Each row is a point on a landscape with many peaks, with its height.
A climber steps from a point to the highest of its 2 nearest points, and stops where none of them is higher. Distance is the straight distance between rows; heights are no part of it.
gimik: [ 14 -23 -23 -34   3  23  21 -13  -2   4  31  21  -6  -5  20  -9  22  -4
 -35  17   3   7   1  -6  14 -20  -3 -15  17 -17 -17  -2  13 -19  -7 -24
  21   0 -20   8   9  -5   1  33  10  11   6   7  30   0  14  19   0 -32
  17  -3   0  13 -12  -9  24   1 -23]  (h 57.7)
zamug: [ -4  29  33  20  43  12 -14  39   6 -20 -37 -22  20   4  47  20  -9 -24
  -6 -18 -38 -36  52 -30 -12 -10  -8  19  -1 -19  -2  22 -16   9  -1 -18
 -12  34   7   1  12  18  10 -16  35 -18 -16   1 -29  18  14 -13  -3  24
  28 -14  -2 -59 -26  30 -38  -7  15]  (h 9.8)
dapom: [-26   4  17  59  -3 -24 -24   1 -16  -5 -14  -2 -31 -33 -32  11 -26  10
  28 -27  21 -17 -18  10 -21   4 -15   8   1  34  49  -6 -14  22  38  -3
 -25  -9 -14 -16  -7   8 -38   2 -12  31 -32   3  16   5 -19   8  -5  48
  -7  38   3  13  -1 -33   3 -12  29]  (h 5.8)
pusef: [ -5  25  25  40  39   7 -11  41  14 -24 -38 -24  16  14  55  20 -19 -26
  -8 -24 -40 -53  38 -15 -18  -8   7  21  -9 -25  -2  18 -14  -4   6  -8
 -13  24   2  -8   4  16   3  -9  35  -5 -16  14 -20  18  15 -13  -1  27
  23 -17   9 -44 -41  16 -26 -14  15]  (h 7.1)
des: [  5  18  13  13  30  -2  -4   9  -6  14 -11 -22  13   8   9  29 -19  -8
   9   0 -24 -27   5   0 -10 -23  -1   2  -1 -10  20   0  -1   0  21  -5
 -11   2   0  -1  10   2 -11   1   3  -7 -14   9 -15  14  -6 -15 -14  11
   2 -11   0   0 -12  20   4   5  -6]  (h 46.6)
guvi: [ 26  14  11 -32  16   8 -12 -15  -4  28  -5 -11  -8  12 -14   4 -38   0
  22  24  16  23 -22  -7  27  11   2   4   5 -10 -13   5  -4  11 -17 -12
 -13  31   8  -2 -23  17  22 -16  -7 -17  25 -15 -13 -14 -15 -24  -4  -7
   8  -7 -31 -13  30  41  12  32  12]  (h 52.7)
logu: [ -9  14  27  49  14  -8 -28  28   0  30 -13 -17  14 -26   4  33  -3  18
 -10 -21 -26 -32   7   4 -14 -20 -14  14   7  17  23  -5   5  24  30 -39
 -22  -4  -3  -9  31   2 -35  24  10   4 -29  23   6  -3 -25  14   3  33
 -10   2   5   0 -15  -8  20  -3  -8]  (h 17.5)
viri: [ 24 -13  -5 -54  -9 -12  27 -17  -5  -8   2  12 -10  22   3  -6  13 -11
   1   9   8  30   7  21  15  -6  20  -6 -22  -4 -24  14  -8 -28 -31  35
  11 -39  13   8  -9   2  26   8  18 -20  -3  -7   7  -7  14   0  -3 -37
   0 -24 -10  22   5  -3 -18   7 -17]  (h 21.9)
geke: [-23 -47 -30 -19 -11  25   0   7 -17 -15  20  33 -15  11  32  -3  28  -3
  -5   7  -1 -19  16  26 -28  -2  16 -19  -1  -8   7   5  13 -26 -26  -3
  27 -29 -49  -5  -8  -5 -18  -1  10  11 -23  22   9   7   1   3  21 -31
  -6  -7  14  40  -8 -43  -8   4  -5]  (h 36.9)
tak: [-20  -7   8  14   4  17 -15  18   9   2   2  14   6  14   9  22  10  -7
 -15  -1 -32 -40   6  20  -9 -23  -1  -6   0 -13  24  -7  19 -12  17  -8
   7  -7 -20 -12  15  -3 -20  23  -6   8 -31  25   3  15 -17   7   2  -5
   5  -1  21  20 -24 -25   3  -5  -8]  (h 55.6)
bugir: [-20   6   2  23  -4  -8   6   7   3 -12 -21   1   5  29   6  18 -19 -15
   2  -8 -39 -42   1  10 -14  -8  19   4 -17 -28  22  -5  -6 -14  22  21
   8 -11 -15 -14  -6  -3 -16  -5 -23  12 -21  21 -20  12  -3   0 -11   6
  -9  -5  21  10 -18 -11 -11  -2   1]  (h 42.2)
tirib: [ -8 -12  -6  60 -24 -18 -25  -9  18 -17   2  -2  -5 -29 -31 -11  -2   9
  21 -20  27  11 -28   9 -17  17 -37   6   2  32  41 -13  -8   6  34 -11
  -3  -7 -17 -16  26   7 -22  19 -15  24  -5   3  24   4  -3  23  11  27
 -20  41  16  21 -10 -37  14 -32   7]  (h 32.0)
zun: [ 21  18   8 -20  10   6 -29 -21   1  36   9  -7  -7  -6 -17 -21 -29  12
  17  19  15  39 -33 -10  24  48  -7  12   8  -8 -15   0  -2  29 -21 -13
  -5  42  22 -15 -19   2  20 -22 -28 -16  35  -3  -9 -26  -4 -15   7  10
   3   3 -18 -22  38  54  22  32  19]  (h 44.0)
donog: [-22   5  -1 -18 -14  -4  25  -4 -23 -12   3  -2  11  28 -13  13  16  -6
   2  12   3  -4  22  33 -14   0  11 -16  -9 -16  17  22   0  -5 -20  29
  15 -36   2   1 -12   2 -14   3  24   7 -30   1   1  12 -15  -3  23 -40
  -5 -27  20  52 -19 -13  -1  -4   7]  (h 29.9)
zaz: [ 26   8  -4 -47  33   7   5 -10   1  -1 -12 -13  -3   9  11   4   6   1
 -13   1 -10   8  12   4  27  -8   4  -3  11  -5  -3   0  -6  -6 -17 -20
  -4  19   1   2  19 -17  35   0  -9 -22  20 -23  -1   3  -2 -15 -22  -5
  18  -1 -34 -32  -1  31 -22  13  -8]  (h 44.6)
gurod: [ 16 -24 -16 -23 -11  21  45 -24   8  10  37   8  11  -8  -7 -10  20  -2
 -24  14  12  36   3 -11  20 -22  -5 -17  38 -17 -27  -4   6  -1 -10 -35
  24  12  10  19   8  -8   5  33  13  11  26  -9  28  -5  18  26  17 -43
  20   1  12  20 -16  -9  39   2 -25]  (h 48.9)
pesu: [-40  19  30  64  12 -25 -26  17 -22   7 -30   0 -20 -20 -19  28 -34  16
  17 -31  -3 -33  -8  -5 -29  -7   1  17  -2  20  42  -6 -13  24  41   5
 -32  -4  -1 -11 -28   1 -43  -9 -14  24 -39  12   8   1 -33   4  -8  41
  -4  22  14   1   7 -35   3  -5  29]  (h 8.2)
musap: [  4  18  -2 -28  28  -2 -14  -1  -4   3 -21 -18  -2   7   6   2 -10   0
   3   6  -7  -4 -11 -18  17   9  17  -2   8  -4  -8   0   0  -3   0  -5
 -13  29  -2  -6 -10  -3  21 -30 -25 -17  16  -8 -29  -4   6 -28 -22  21
   9  -1 -22 -41  23  45 -20  13  15]  (h 14.9)
Bof: [  4   4  -2  13 -18 -11   9  -7  -6  -4  -5  -7   2   4 -26  -3 -10 -15
  30   5   7 -13  -7  23  -7   4 -15 -12 -13   2  12  -7  -4   6  19  17
   8 -18   5  -1 -13   8 -23 -10 -16  12  -7  -5 -16   7 -17   2   2 -12
 -31  -2   6  39  14 -27   2 -12   3]  (h 20.0)
Vuko: [ 42 -17  -5 -47 -10  -2  62 -31  12   0  19   9  13  10 -13 -20  16  -9
 -10  22  18  54  -4  15  22  -7  10  -1  14 -12 -47   4   0  -3 -20  -9
  17  -5  26  23  -4  -7  27  18  21  -8  21 -14  29 -20  23  18  18 -49
  17  -6  -9   7   3  -3  14   4 -20]  (h 30.2)
nul: [ 15  -7  -4 -32  22  20   8 -12   9  12  19   7  -5   2  20   9  18  -1
 -38  15 -16   2   1  -1  13 -18  -2 -12   9 -26  -5  -6   5 -16  -4 -29
  13   5  -8  -2  35 -16  11  40   3  -5  10   4  18   1   8  12  -3  -8
  24   3  -5  -5 -21   7  11   0 -24]  (h 50.3)
vufi: [  4  14   3   1 -10 -13   5 -13 -19  19  -9  -9   4  -2 -28   9 -29 -16
  35   9  19  -9 -10   3  -6   2  -3  -5 -12  -5   3   3   1  11  11  25
 -13  -9  11   9 -34  12 -22 -22  -1   5 -13  -7 -19   8 -18 -16   2 -15
 -29 -12  -6  34  23  -3   9   6   3]  (h 16.3)
fimir: [ 16 -21 -22  17 -28  -5   3   1  24 -13  33  -2  15   1 -22 -48  31   0
  15   0  29  20 -13   8  -8   5 -31  -5  -3   2  -4 -23   8 -11  28  18
  31   1  14  10  14   0 -18  11 -21  12  31  -4   9  -4  16  22  12  -9
 -22   4  16  19  21 -26   8 -18 -26]  (h 17.3)
Dafi: [ 20 -24 -12 -14 -29  11  41 -20  20   2  38   2  18   2 -19 -35  30   3
  -2  10  32  48   0   2   6 -15 -11  -5  27  -5 -29 -10  11  -3  11 -16
  32  10  31  29   3   9  -7  18   9  14  34 -12  23 -14  22  33  25 -38
   0   3  15  12  -3 -12  31  -6 -32]  (h 40.9)
zenav: [ -6  15   0   5 -28  -4 -11  -4  -9  32   1  12 -18   5 -26 -12 -44 -15
  22  21   5  16 -41 -22   7  23   1   5 -25  -5 -23  -9 -10  20  12  35
  -6  -3  12  11 -45   8  -5 -33 -25   2  20   4 -24  -8   1 -13  -8  22
 -24 -15 -27  -4  44  23  12  11  18]  (h 27.7)
bap: [  5   8  -1   1 -19  -3 -13  -6   1  35   6  11 -17   5 -31 -25 -40  -3
  29  24  19  36 -43 -15  21  31  -4  13 -21   1 -33 -13  -9  27   4  33
  -6  16  14   9 -38   6   5 -23 -19 -11  24   0 -17 -19   3  -8   7  10
  -9 -17 -32  -8  51  28  21  21  20]  (h 31.8)
Nime: [-30   9  -3  33 -28 -11 -12  -8 -25  16  -6  11 -18 -12 -24  -6 -38 -13
  27   3   6  -9 -28 -19 -14  26  -6   6 -25   1   5 -14 -13  24  38  41
 -12 -16   8   5 -45  14 -33 -36 -27  20  13   7 -17   2  -2   4  -7  30
 -36  12  -4   1  46 -25   9   0  22]  (h 18.3)
viv: [-18 -27 -15  41 -23  -3 -20 -11  24 -16  17   6   6 -16 -34 -16  12   8
  13  -1  22   2 -28  17 -20   8 -30 -16   9  25  24 -13  10 -11  24  -6
  14  -2 -15 -17  25  19 -35  32 -12  18   8   1  22   0  -1  22  17   6
 -16  19  23  35 -12 -46  11 -26   1]  (h 25.8)
Kibag: [-12 -20 -17  -7  -8  15  -3   8   2 -10  19  20  -8  19  20   3  18 -15
 -11   4 -18 -29   6  21 -11 -15  11 -11 -15 -17  11  -2  11 -25   1   7
  25 -12 -36  -8   4  -2 -10  12 -15  13 -24  22   3   6   0  14   5  -9
  -6  -3  14  18 -12 -29  -3  -3 -10]  (h 45.6)
nife: [  3   3   9  57  -9  -4 -28  18  10  31  11 -19   3 -60  -3  -6  32  52
 -22  -6   8   9   5 -18 -18   5 -42  37  23  31  19  -5  14  47  14 -51
 -33   7  -2   3  50 -14 -23  30  15   5 -17  -1  26 -14  -1  23   9  50
 -12  36  25   9 -27  -2  36   6 -10]  (h 33.8)
Nas: [  5  16   9 -17  -9 -15   3  -5 -12  21 -13 -10   1  18 -20  16 -43 -10
  31  17  10   2 -16  -6   0  -2   4   4 -16  -8 -12   3  -5   4  -5  23
 -17  -3  15  15 -40  12  -7 -23   3  -5 -15  -5 -26   4 -15 -28  -1 -23
 -15 -25 -14  30  19  16   9  18   9]  (h 13.5)
Sofeg: [-20  18   1 -11  14  -6   5   9   6 -36 -26   1   8  14  32   6   4   8
 -23 -19 -32 -19  22 -37  14   8  34  -5  -6  17 -21   4   3 -25 -11  26
  -8  19  -2 -17 -10 -19  59 -40 -21 -15   7 -11 -44   6   4 -13 -29  13
  18  -1  -9 -78   5  30 -52  -1  10]  (h 24.3)
vepi: [-14  16   6  54  -9 -22 -31  -2 -18   9  -3  -8 -18 -49 -31  -4  -9  18
  23 -19  31  -4 -20 -15 -14  18 -27  16  -1  27  33 -17  -7  30  36   1
 -17  -3  -6  -7 -11  17 -21 -14 -21  35 -17  -3  12   2  -7  14   4  47
 -21  46  10   2  12 -22  21  -6  16]  (h 9.9)
bur: [ 38   2 -14  -8 -19 -10  36 -15  19  10  18  -6  11   3 -10 -38   5  -9
  15  18  25  23 -16   8  12  11 -16  -3   0   3 -20 -20  -2  -9  10   7
  12   4  18  17  13   0   3  -3 -20  -4  24  -8 -10  -9  12   3   4 -12
 -18  -3 -11  11  28  -3  12  -3 -25]  (h 11.3)
Zag: [  5  15  24  47  -2 -12 -33  34   3  44   6  -9  24 -64  12  10  33  36
 -25 -19 -16  -4   3 -19 -16  12 -24  38  13  22   9   4   1  42  12 -64
 -27   1   2  -9  51  -5 -27  24  18 -17 -25  24  12 -27  -7  19   6  67
 -18  29  17  -2 -26   2  40   3   4]  (h 26.4)
pib: [ 38 -12  -3 -56 -17  -3  49 -28   5   0  11  12   9  13 -10 -14  19 -15
   1  16  13  46   9  22  19  -2  21   1  -7 -10 -39  15   1 -12 -23  13
   9 -29  21  22  -9   2  22   8  24 -17  -1 -12  23 -11  15   2  17 -50
   6 -16 -15  17   6  -6   3   4 -14]  (h 26.1)
Mebe: [ -5  -3   6  62  -7 -24 -17 -14   4 -11   7 -13 -21 -41 -32  -7 -10  30
  24 -16  44  12 -20  10 -21   9 -39  30  16  39  51 -13   3  30  33 -26
 -21  -8 -15   2  20  14 -24  20  10  36 -23  -8  32   2  -1  15  11  33
  -8  41  15  22 -15 -23  20 -15   9]  (h 41.3)
sobu: [-14  25  15  49  34  -1   1  24  11 -34 -35 -20  11  21  48  12 -31 -11
  -4 -22 -39 -67  16 -27 -32   9  23  31 -16 -29  -9  13 -19 -15  16  20
 -22  15   1 -16 -29   4  10 -10  13   1  -6  17 -28  17  14 -21  -2  35
  23  -9  13 -40 -26   3 -24 -10  20]  (h 3.4)
Buvum: [ -6  -2 -15  11 -33  -7   3  -2  -5  10   0  14 -17   4 -21 -22 -35 -16
  22  12   3 -14 -37  -8  -7  22  -2   9 -30  -2 -21 -23  -7  11  24  48
 -10 -21   9  19 -45  -1 -15 -37 -36  12  20   4 -31  -2   5  -8 -11  26
 -44  -1 -14   1  47 -11  -2  -1  14]  (h 22.8)
doz: [ -6  19  25  46  16 -12 -34  29   1  46  -6 -13  20 -45   9  21  12  26
 -23 -22 -16 -17   4 -10 -14 -11 -25  24  13  18  12  -1   5  37  18 -56
 -28   1  -3  -9  40   1 -35  28  16  -4 -26  17  11 -21 -17  18   3  54
 -14  14   5  -6 -22   1  38   1  -2]  (h 21.8)
Vob: [ 16  17   2 -46  37   8  -2  -1  -1  -5 -17 -13   8   4  26  -7  22   9
 -21 -10 -17  -3  20  -5  28   2  11   4  16   2  -7   5   1   3 -19 -30
  -9  36   8  -6  24 -24  38 -17 -17 -35  10 -22 -12  -2  -6  -9 -19   8
  21  11 -27 -59   2  40 -22  15   4]  (h 38.4)
deka: [ -4  22  25   1  48   3  -6  33  11 -19 -25 -12  17   3  48   7  16 -13
 -20 -32 -35 -39  46 -33  -6  -4  10  21  -1  -4 -23  26 -10  15  -1 -29
  -5  42   2  -9   8   8  17 -32  13 -24 -13  -1 -38   8  10  -3  -8  30
  34  -7  -2 -67 -13  35 -34  -9  15]  (h 13.4)
zavi: [ 39  13 -15 -14  -7 -10  19 -18   9  19   9 -10   5   5  -5 -21 -13  -5
  14  18  11  20 -21   0  17  16  -9   4  -1  -5 -17 -15  -5  -7   4   3
   5  12  11   7   9  -1  10 -10 -26 -10  19   0 -15  -9  12 -20 -10   1
 -11   0 -30   2  30  24  11   3 -17]  (h 9.6)
livur: [ 29   4  -8  -5  -7   3  -9 -13   9  26  13   1 -11  -1 -16 -37 -28   3
  21  18  25  46 -43 -13  27  45  -1  18   0   2 -28 -13  -5  20  -8  11
   0  37  20   2  -8   2  18 -32 -28 -16  39   4 -18 -23   6 -18   8  11
  -1   2 -27 -18  46  39  27  15  12]  (h 37.7)
Pida: [ -6 -15  -9 -25   8  -3  -5   7  10 -27   1  22  -1  20  41  14  18  -2
 -29 -14 -27 -10  14 -12  15 -13  29 -19 -28  -3  -3   2  -4 -28 -29  21
  16  -2 -22 -20   7 -10  51   9  -3   4   8   5   0   4  20   6 -36  -5
  19  -3   6 -43 -15  19 -50  -7 -11]  (h 41.1)
basi: [ -8  19  11  -8  34   2  -7  18  18 -29 -29  -3  14   4  47   7  18   3
 -27 -28 -38 -32  34 -34  -1  -2  23   3 -12   5 -15  14  -5  -6  -2  -5
  -5  30   3 -10  15 -13  41 -33  -5 -21  -4  -9 -31  10   8  -2 -19  23
  30  -8  -7 -71 -13  31 -46 -11  10]  (h 17.9)
Famit: [ -3   6  11 -37  28  16  -5  13   7 -15  -9   3  -2  14  36  27   7 -15
 -24   4 -28   4  30   2   7 -32  14   0  -2 -20   7   8 -10  -2 -31  -2
  -6   7   4   0  19 -11  29  20  39 -13   1 -21  22  24   2  -4 -22 -28
  36 -21  -7 -18 -31  24 -23  10  -1]  (h 34.1)
pugi: [ 13 -13 -12 -56  -8 -10  17  -3 -11 -20  -7  21  -7  19  14   7   1  -8
 -12  -4  -7  41   3  12  29 -10  30  -7 -33  13 -15   8  -3 -33 -49  39
  16 -30   3 -10  -5   0  42  -1  13 -19  11 -13  -4  -4  15  -8 -20 -26
   5 -20 -19  -9   1   4 -42   7 -17]  (h 18.8)
bal: [ 38  -9  -8 -22 -26   3  57 -34  22   6  27  -4  25  11 -20 -35  18   0
   5  20  24  56  -1   6  15  -8  -4   0  28  -6 -33 -14   4  -4   1 -16
  17   5  40  31   4  -2  12  11  10  -1  38 -21  17 -21  21  17  22 -45
   7  -3   3   3   6  -6  25   0 -29]  (h 35.4)
Lor: [-45   0  16  25  -1  13 -21  19   1  -2 -10   5   0   5 -17  33   6   4
 -11  -8 -20 -29   8  36 -17 -23 -11 -14  19   9  34   4  18  -7   3  -5
  -9 -11 -12 -11  10  -7 -46  30  11  11 -34  21   2   9 -29  11  14 -10
  -1 -11  19  32 -38 -28   7  -4   5]  (h 44.5)
pog: [ -6 -41 -26 -27  -2  28  21  -4 -12  -2  33  25  -6  -6  15  -5  27 -10
 -26  11  15   5  13  -1   0 -16  12 -28  21 -16 -20   9  22 -14 -22 -21
  20 -11 -24  10  -6  -8  -5  24  22  10   1   4  36   8  11   8  16 -49
  10  -7  15  38 -16 -35  23  -6 -16]  (h 68.5)
bebu: [-20 -48 -29 -22 -10  28  21  -8 -24  -8  34  21  -7  -2   6  -4  32  -8
 -14  10  22   4  25   9 -13  -4  19 -39  27 -14 -24  20  21 -12 -29 -12
  18 -30 -19  12 -10 -14 -12   3  35   8  -2   6  36   6   9   0  26 -58
   5 -12  17  54  -8 -40  10  -1  -6]  (h 56.8)
vura: [ -1 -13 -15 -38   5  -8   1   6   5 -27  -4  17   7  13  34  -6  26  -2
 -36 -18 -26   2  12 -17  37  11  22 -23 -16  16  -5   5  -2 -30 -22  19
  16   5  -7 -19  19 -19  62  -9 -23 -16  13  -9 -12   0   3   1 -29   7
  14  10  -9 -63   1  30 -53 -10  -5]  (h 33.5)
gabi: [ -8 -11   2 -22   9   7 -24  18  16 -34  -2  27   3  18  49  24  17  -7
 -23 -15 -38  -6  24 -12  -4 -20  36 -18 -27 -10  10   1  -5 -32 -42  18
  10   1 -16 -18   3  -6  41  11  21   7   3   2  11  14  17   7 -32 -22
  22 -10  11 -34 -24  13 -50   7  -4]  (h 47.6)
vare: [ -4 -34 -17  26 -28  -5  -1  -6  26 -26  29   7  11  -2 -28 -29  19   4
  24  -7  40  21 -23  23 -20   5 -24 -24   3  16   6 -12   9 -17  24   1
  26 -12   2   3   9  18 -35  25  -2   9  24   4  26  -3  13  29  25  -8
 -20  12  30  39   5 -40  15 -19  -7]  (h 21.3)
padiv: [-24  17  26  57   9 -18 -24  28  -6  17 -21 -11   4 -21 -12  34 -16   5
  10 -24 -19 -41   0  11 -22 -21  -9  11   1  19  35  -9   0  24  31  -6
 -17  -6  -5  -9   0   1 -40   6  -8   9 -35  16   2   2 -34   7  -2  23
 -13   4   5   5 -10 -21  10  -8   9]  (h 13.1)
doba: [-13  -9  -4  -4 -16  -5  10  -1 -13 -15  -8   0  -1  17 -25   7   2 -11
  15   5   5 -21   3  37 -10  -4  -2  -8 -12 -11  18   4  -1  -3   5  25
  21 -28   0  -4  -7   6 -19   4  -8   2 -18   6 -15   7 -11   5   9 -25
 -23 -13  15  44  -3 -22  -3 -10  -5]  (h 23.8)
mav: [  0  13  15  55   0 -14 -16  -1  -6   2  11 -14 -30 -51 -26  -2   1  47
  15  -4  43  11  -3  -2 -24   1 -47  38  22  31  43 -10  14  44  24 -33
 -32   0  -1  12  13  13 -18  20  10  27 -16 -10  33  -4  -9  10  11  49
  -6  37  24  20 -14  -6  32  -3   6]  (h 51.9)
zot: [ 26  12 -10 -18   6  -9   8 -10   0  11  -3 -14   0  -1   0  -9 -15  -4
   8  10  -3   0 -24 -12  13  21   3   0   0  -6 -12  -8 -11  -4   6   1
   0  20  -6  -6   6  -7  16 -19 -28  -7  21   4 -24 -10   9 -24 -18  20
  -5   6 -24 -24  33  32  -1  -1   2]  (h 11.9)
dami: [-26 -17  -7 -21 -16   9  26 -12 -23 -10  17  -1   3  21 -17   1  27  -4
   3  14  22   1  25  33 -15   5   8 -24   1 -14   3  29  11  -6 -26  20
  26 -43   4   7 -13   6 -12  12  23   0 -19   4  20   3 -10   1  33 -44
   1 -20  19  57  -8 -26   0  -6   3]  (h 35.7)
Kikop: [-35  20   6  40 -17 -12 -26  -7 -35  12 -10   6 -27 -29 -34  -3 -39   1
  30 -12  22 -10 -24 -21 -12  14 -14   3 -10  13  23 -14 -13  29  36  27
 -18  -2   2  -1 -41  13 -34 -24 -23  28  -6   2  -1   1 -15  14  -3  36
 -26  26   2   6  34 -28  11  -7  24]  (h 14.4)
tido: [-55 -17  10   8  -9  30 -12   9 -14 -11   6  15  -7   6 -14  27  23   2
 -18   3   1 -27  16  33 -18 -16   0 -35  28  -1  29  14  22 -17 -20  -3
   1 -17 -15  -3   3  -7 -42  28  23  10 -28  20  11  15 -21   3  36 -26
  12 -12  27  49 -31 -36  10 -10  15]  (h 35.6)
dafe: [ -2  16   4  13   6 -10   1   9  -1   8 -14 -10  10  12  -3  17 -19 -16
   5   1 -29 -44   1   3  -8 -10   3   3 -15 -15  15 -11  -3  -7  28   8
   3  -4 -15  -4  -3  -5 -13  -5 -17  11 -19  14 -17  11 -10 -12 -22   9
 -13  -4  12   7  -7   2   5  -4  -7]  (h 39.5)
Zales: [  3  16  19 -21  -1  -1  -7  -4  -7  32 -21  -7 -10  27 -29  20 -50  -9
  36  25  12  18 -17 -10  11   6  17   6 -12 -13 -18  23 -11   2 -11  29
 -24   9  12   7 -55  24  -3 -24  17  -8 -23  -9 -27  -1 -15 -33   7 -19
   0 -31 -17  19  13  37   9  26  18]  (h 10.8)
fer: [ 18  19   1 -13  29  10   1  -4   2  19  -4 -21  13  -7  12  18  -4  -3
  -5   5 -18  -9  -2   3   1 -16 -11  -4   9 -18  17  -8   0  -2   9 -23
  -8  11   5   2  23  -8   4  18   6 -14   5  -3  -2   0  -9  -7 -12  11
   6  -5 -12  -2 -13  29  20  12 -12]  (h 41.9)
zok: [ 14  -1 -13 -37  -3 -17  14  -4   0 -20 -16   5  -3  19  16  -6   1   2
 -21  -7 -15  14   1  -1  38   8  21 -14 -15  20 -18   0  -6 -34 -19  27
  14   0  -5  -9   9 -11  50 -18 -21 -22  22  -8 -21  -1  12 -18 -29   3
   6   5 -24 -46  13  20 -45  -1  -8]  (h 27.4)
Meger: [-38 -33 -15  -6 -14  22  22  -8 -24  -9  21   3   5  16 -16   3  34  -5
   3  10  34   9  25  22 -19   9  13 -39  18 -13  -4  32  22  -3 -28   0
  19 -43  -8   8 -13   1 -17  13  33   1  -7  12  37   3  -3  -7  46 -45
  10 -17  28  56  -8 -38   8  -9  19]  (h 43.6)
luzuv: [-15  12  -3 -16  19   0  -4   3  -2 -22 -28 -14  -7  11  16   0 -19   8
 -16  -1 -20 -20   0 -28   9  10  30   2  -7   0 -25  13  -1 -16   0  17
 -12  21 -10  -8 -17  -6  32 -40 -19 -14   9  -8 -43   4   5 -26 -32  24
  16   0 -16 -61  14  37 -39   5  19]  (h 18.9)
raru: [ 15 -11 -10 -37  -9 -22  12 -10  -6 -13 -13  15 -10  27   8  -2 -11  -4
  -4  -3 -11  23   1   6  30  -1  27   0 -34   9 -23  -2 -10 -34 -30  44
  15 -28  -2  -5  -9   0  41 -13  -4 -18  18  -9 -19  -1  19 -22 -25  -4
  -2 -16 -17 -18  12   7 -48   9  -8]  (h 22.4)
lup: [ 39  12  -3 -48  22   5   8 -19  -1   4 -12 -10  -1  14   3 -18  -4  17
  -6   9   9  30  -4   2  45  10   6   3  19   9 -17   2  -5  -5 -27 -16
  -3  20  12   3  14 -12  43 -18 -11 -24  31 -31   3  -9  -4 -19  -8 -13
  11  11 -43 -34  12  33 -11  15  -8]  (h 52.6)
Tel: [ 36  -7 -30  18 -32 -12  11  -5  28  -6  27  -2  19 -12 -17 -50  23   5
  12   1  27  32 -14 -10   1  14 -32  13  -4   5  -6 -28  -7  -3  22  21
  22   4  26  22  24  -4  -6 -10 -32   5  36  -4  -6  -8  21  16   2  -1
 -20  14   6   6  31  -9  18 -18 -28]  (h 14.3)
tulam: [-44 -33 -16 -10 -12  30  -1   2 -18 -19  13  23  -7  12  12  10  29  -8
  -4   8   6 -19  15  30 -27  -3   5 -30  13  -4  21  13  16 -19 -28  -6
  19 -24 -33  -6 -10  -3 -33  10  14  14 -25  21   9  15  -9  -1  31 -32
  11 -11  26  47 -18 -41  -1  -3   6]  (h 32.1)
Lupum: [  6   9  14  54  -3 -10 -18   9   1  16  12 -21 -16 -58 -16  -7  12  47
  -2  -5  24  11   3 -12 -20 -10 -41  32  33  33  27 -10  16  49  14 -48
 -29   6   7  12  32  -5 -19  26  18  15  -3 -17  31 -16 -13  18   7  33
 -12  23  24  20 -20  -1  32   1 -10]  (h 41.4)
Supu: [ 49   3   1 -42  12  15  19 -30   4  19  -3 -10  -1  16 -11 -17 -27   2
  20  17  20  44 -17   3  38  19   8  11  11   6 -31   3  -5  -1 -22 -14
 -10  19  20   9 -15   0  31 -14   3 -28  32 -27   1 -20  -4 -22   6 -24
   8  -1 -42 -12  19  25   5  19  -5]  (h 65.8)
guto: [-11  -1  16 -21  18  28 -30  30  21 -34  -2  24  -1  14  63  27  19 -14
 -37 -11 -44 -12  40 -17  -9 -35  22 -10  -6 -19   4  14 -11 -10 -48  -4
   0  11  -7   0  21  -4  17  20  47  -2   4  -7  26  30  13   5 -22 -23
  33 -17   7 -35 -37  10 -37   4  -2]  (h 39.9)

Call two points neighbours if one is among the 2 nearest of the other. Go from one point of each pair to the other, from neighbour to neighbour, staying as high as possible. Name the lowest point that can't be avoided.
gabi and tak: pugi
pog and tak: dafe
mav and Supu: dapom
pog and des: fer
Sofeg and mav: zavi

Two climbers start at each pair of points below. Name the first point that both come to, or write never.
pib and pugi: never
vufi and zenav: never
raru and Buvum: never

Where does a climber stop that starts at each point below?
bap: Supu
sobu: Sofeg
viri: pog
Nas: pog
dapom: Supu
zavi: Sofeg
pusef: Sofeg
